Each scene shows the same named points in several views. A view is turned or mirrored, shifted and resized as a whole, has a little noise and may leave points out.

Scene 1
View 1
por: -3 -4 0 3 14 -12 -7 0 -9 14 2 19 -7 -1 -10 -16 -18 0 7 -3 -12
tufur: 1 3 -6 0 16 -15 -8 -8 -19 9 0 19 -3 -6 -7 -29 -15 -3 1 1 -15
vos: 12 1 -3 -7 17 -1 5 13 -10 12 9 20 1 3 -10 -8 -29 -4 -15 -7 -10
lar: 7 1 -2 0 12 -3 4 2 -12 6 8 12 -12 -5 -1 -1 -23 0 3 1 -8
moz: 2 -2 -4 5 13 -16 6 1 -12 14 -5 34 4 -2 -5 -13 -22 2 -14 6 -14
Zase: 6 7 -4 -8 18 0 -13 -5 -18 3 15 -7 -18 -6 -6 -21 -16 -9 18 -8 -8
vez: 11 -9 3 2 10 4 18 24 3 15 10 26 -2 6 -6 24 -36 4 -16 -4 -3
vul: -5 -6 3 4 14 -10 -11 2 -5 15 6 13 -10 0 -12 -14 -17 2 16 -6 -11
Vedak: 5 3 -3 -6 18 -4 -9 1 -14 9 11 6 -9 -1 -9 -19 -20 -5 8 -8 -10
vid: -7 -2 1 6 12 -13 -14 -10 -11 9 4 6 -20 -7 -6 -16 -11 2 29 0 -11
nir: -2 -5 5 -1 16 -4 -14 8 -3 15 12 5 -13 4 -15 -13 -19 -2 19 -13 -9
Vepe: 1 0 -2 4 10 -5 -2 -5 -11 5 6 6 -20 -8 1 1 -18 2 18 3 -6
View 2
lar: -3 -1 1 -5 -2 6 -1 -6 -2 12 -1 -24 10 0 -11 5 -4 2 1 1 -14
vez: -12 -23 -5 9 -7 -3 7 3 -19 14 8 -23 20 2 -3 10 11 -16 22 -17 -19
Zase: 3 16 3 -21 13 5 -1 -4 10 15 -13 -17 3 -1 -25 9 -19 1 -7 15 -8
por: -6 3 -5 5 8 -8 -3 -11 9 12 -1 -27 1 0 -11 1 -9 11 6 10 -7
vid: -4 20 6 -6 8 3 -14 -12 16 6 -16 -29 -4 4 -9 -1 -18 11 7 16 -7
Vedak: -1 5 -3 -9 12 -4 1 -4 8 17 -5 -19 4 -2 -22 8 -13 4 -2 11 -7
tufur: 0 5 -7 1 6 -6 -2 -15 12 16 5 -26 1 -4 -16 -2 -11 23 -12 13 -5
nir: -6 8 -1 -6 16 -7 -2 -1 8 13 -13 -20 2 4 -18 9 -14 -8 16 10 -7
vul: -7 7 -2 3 11 -8 -6 -9 10 10 -8 -26 -1 3 -11 2 -11 5 13 12 -7
moz: -6 -11 -11 14 -4 -9 2 -14 1 15 15 -30 6 -4 -7 -3 1 20 -3 1 -10
vos: -5 -16 -11 2 4 -9 10 -1 -7 21 10 -18 13 -4 -16 9 2 -2 4 -5 -12
View 3
lar: 2 8 -6 13 -24 2 -6 2 6 8 -7 -6 -1 1 -4 10 -2 -1 -10 -4 -16
Vepe: 6 8 2 16 -24 9 -5 3 12 3 1 6 -2 0 -7 7 5 0 -5 -10 -20
tufur: -6 0 -9 0 -17 -3 -15 -2 3 -1 8 -4 -9 4 -3 18 -12 14 7 6 -16
por: -5 3 -9 1 -15 2 -5 3 6 -3 7 -7 -8 -2 -11 11 0 7 -6 4 -18
Zase: -9 0 1 8 -27 14 -6 -3 2 5 6 3 -23 11 -5 9 -4 -2 6 -19 -8
vid: -1 2 4 6 -18 13 -3 -1 14 -7 16 11 -11 1 -13 7 7 7 6 -9 -21
vul: -6 4 -6 0 -15 9 -1 2 8 -6 11 -4 -13 -3 -14 7 5 3 -8 -2 -18
vez: 5 18 -19 13 -19 -6 1 11 3 12 -24 -27 11 -8 -8 7 2 -10 -41 8 -19
vos: -8 7 -18 4 -20 -5 -6 4 -4 10 -12 -25 -7 2 -3 14 -9 -5 -20 5 -10
nir: -11 4 -6 0 -16 15 3 2 5 -3 9 -6 -21 1 -16 4 7 -3 -11 -10 -13
View 4
vez: 8 2 -1 8 19 -32 -1 1 -27 -17 -27 2 -14 -9 1 -24 3 -15 9 -2 -13
nir: -3 -5 -4 19 7 3 -5 -7 -13 -12 6 7 -1 -9 3 8 2 -11 7 0 -10
Zase: 2 -2 7 13 11 13 -6 -17 -20 -7 11 4 4 -11 -11 15 0 -3 -8 9 -12
vul: -2 -6 4 20 11 -2 -6 1 -12 -5 4 8 2 -5 4 9 6 -15 4 1 -6
Vepe: 8 3 6 17 5 -1 -3 1 -28 1 -3 -3 4 -4 -3 8 -1 -12 -4 12 -5
moz: 4 -8 23 13 30 -21 -8 9 -11 -3 -9 11 -2 -2 -4 -3 15 -19 -5 0 -6
vos: 3 -6 11 8 29 -17 -5 -9 -17 -16 -9 9 -8 -11 -9 -8 9 -11 -1 -1 -16
Vedak: 0 -5 8 13 18 2 -6 -11 -15 -10 6 7 1 -10 -8 8 5 -9 -3 3 -13
por: 0 -8 14 18 20 -8 -7 5 -11 -3 0 9 1 -4 -1 5 10 -17 -1 0 -6
tufur: 1 -9 23 15 25 -3 -9 0 -10 0 6 11 5 -3 -8 12 14 -14 -10 4 -7
lar: 7 1 10 12 16 -9 -4 -3 -25 -5 -7 1 -1 -7 -6 0 3 -11 -4 8 -9
View 5
Zase: -11 -11 -5 -5 6 -5 -13 17 3 -21 0 -14 -6 8 -1 -16 6 -10 10 -17 24
Vepe: -1 -9 -9 1 -1 -9 -11 16 -6 -12 9 -2 3 1 -11 -14 4 -7 13 -8 12
Vedak: -5 -3 -1 -5 4 -1 -11 8 7 -17 0 -15 -6 10 -2 -16 6 -7 3 -10 16
vid: -1 -11 -3 -7 -3 -9 -10 12 -7 -24 6 0 -6 4 -7 -10 1 -6 11 -6 20
nir: 3 -8 4 -13 1 -4 -5 6 4 -21 -1 -13 -6 8 -8 -20 5 -4 13 -7 8
vul: 3 -3 3 -10 -2 -4 -6 4 1 -20 3 -7 -7 8 -7 -14 2 -2 6 -2 10
lar: -1 2 -7 4 0 -4 -13 9 3 -4 7 -9 3 5 -8 -15 6 -7 3 -5 9
por: 2 2 2 -6 -2 -2 -8 1 3 -17 5 -7 -6 9 -5 -12 1 -3 -1 0 12
vos: -1 11 -1 3 5 3 -12 1 16 0 2 -22 -1 11 -3 -20 8 -5 -6 -5 4
moz: 3 16 -1 3 -2 1 -11 -5 8 -4 8 -6 -4 10 -3 -8 1 -2 -15 7 10
View 6
por: 2 0 -2 -7 8 -5 -7 12 10 -13 3 5 -3 1 -10 -1 8 1 -4 5 3
Zase: 6 1 -8 -2 19 -7 -11 18 5 -5 8 2 -7 0 -17 -9 -2 4 -6 9 15
moz: -1 3 5 -8 6 2 0 15 10 -11 5 7 3 1 -5 9 11 -3 1 -2 -2
vid: 4 -2 -7 -6 14 -11 -14 12 5 -11 -5 5 -8 3 -14 -7 7 2 -4 15 6
vos: -2 2 -2 -5 4 -1 5 17 13 -6 17 5 1 -2 -7 3 2 -1 -4 -6 5
vez: -12 -5 -8 -8 -7 -10 16 16 16 2 13 6 1 -2 -3 2 5 -10 -4 -8 -2
lar: -2 -1 -5 -5 10 -7 1 18 7 -2 6 5 -2 0 -9 -2 5 -4 -1 4 5
tufur: 6 4 4 -5 15 1 -10 15 6 -14 5 5 -1 1 -11 3 8 2 0 5 5
Vepe: -1 -3 -8 -6 13 -11 -4 18 4 0 -2 5 -6 2 -11 -7 6 -4 -2 10 5
Vedak: 4 2 -5 -3 12 -5 -7 16 9 -9 10 3 -4 -1 -13 -4 1 3 -6 4 10
vul: 2 -1 -7 -6 8 -9 -8 11 11 -13 4 5 -5 1 -13 -5 5 3 -7 6 5
nir: 2 -2 -11 -5 6 -12 -8 10 13 -12 7 4 -8 0 -15 -8 2 4 -10 5 7

Which points are out of place in each view (at most two, in the order of its rows)? Write - if all are in place.
view 1: -
view 2: nir, vos
view 3: vez
view 4: por
view 5: Vepe, vid
view 6: vul
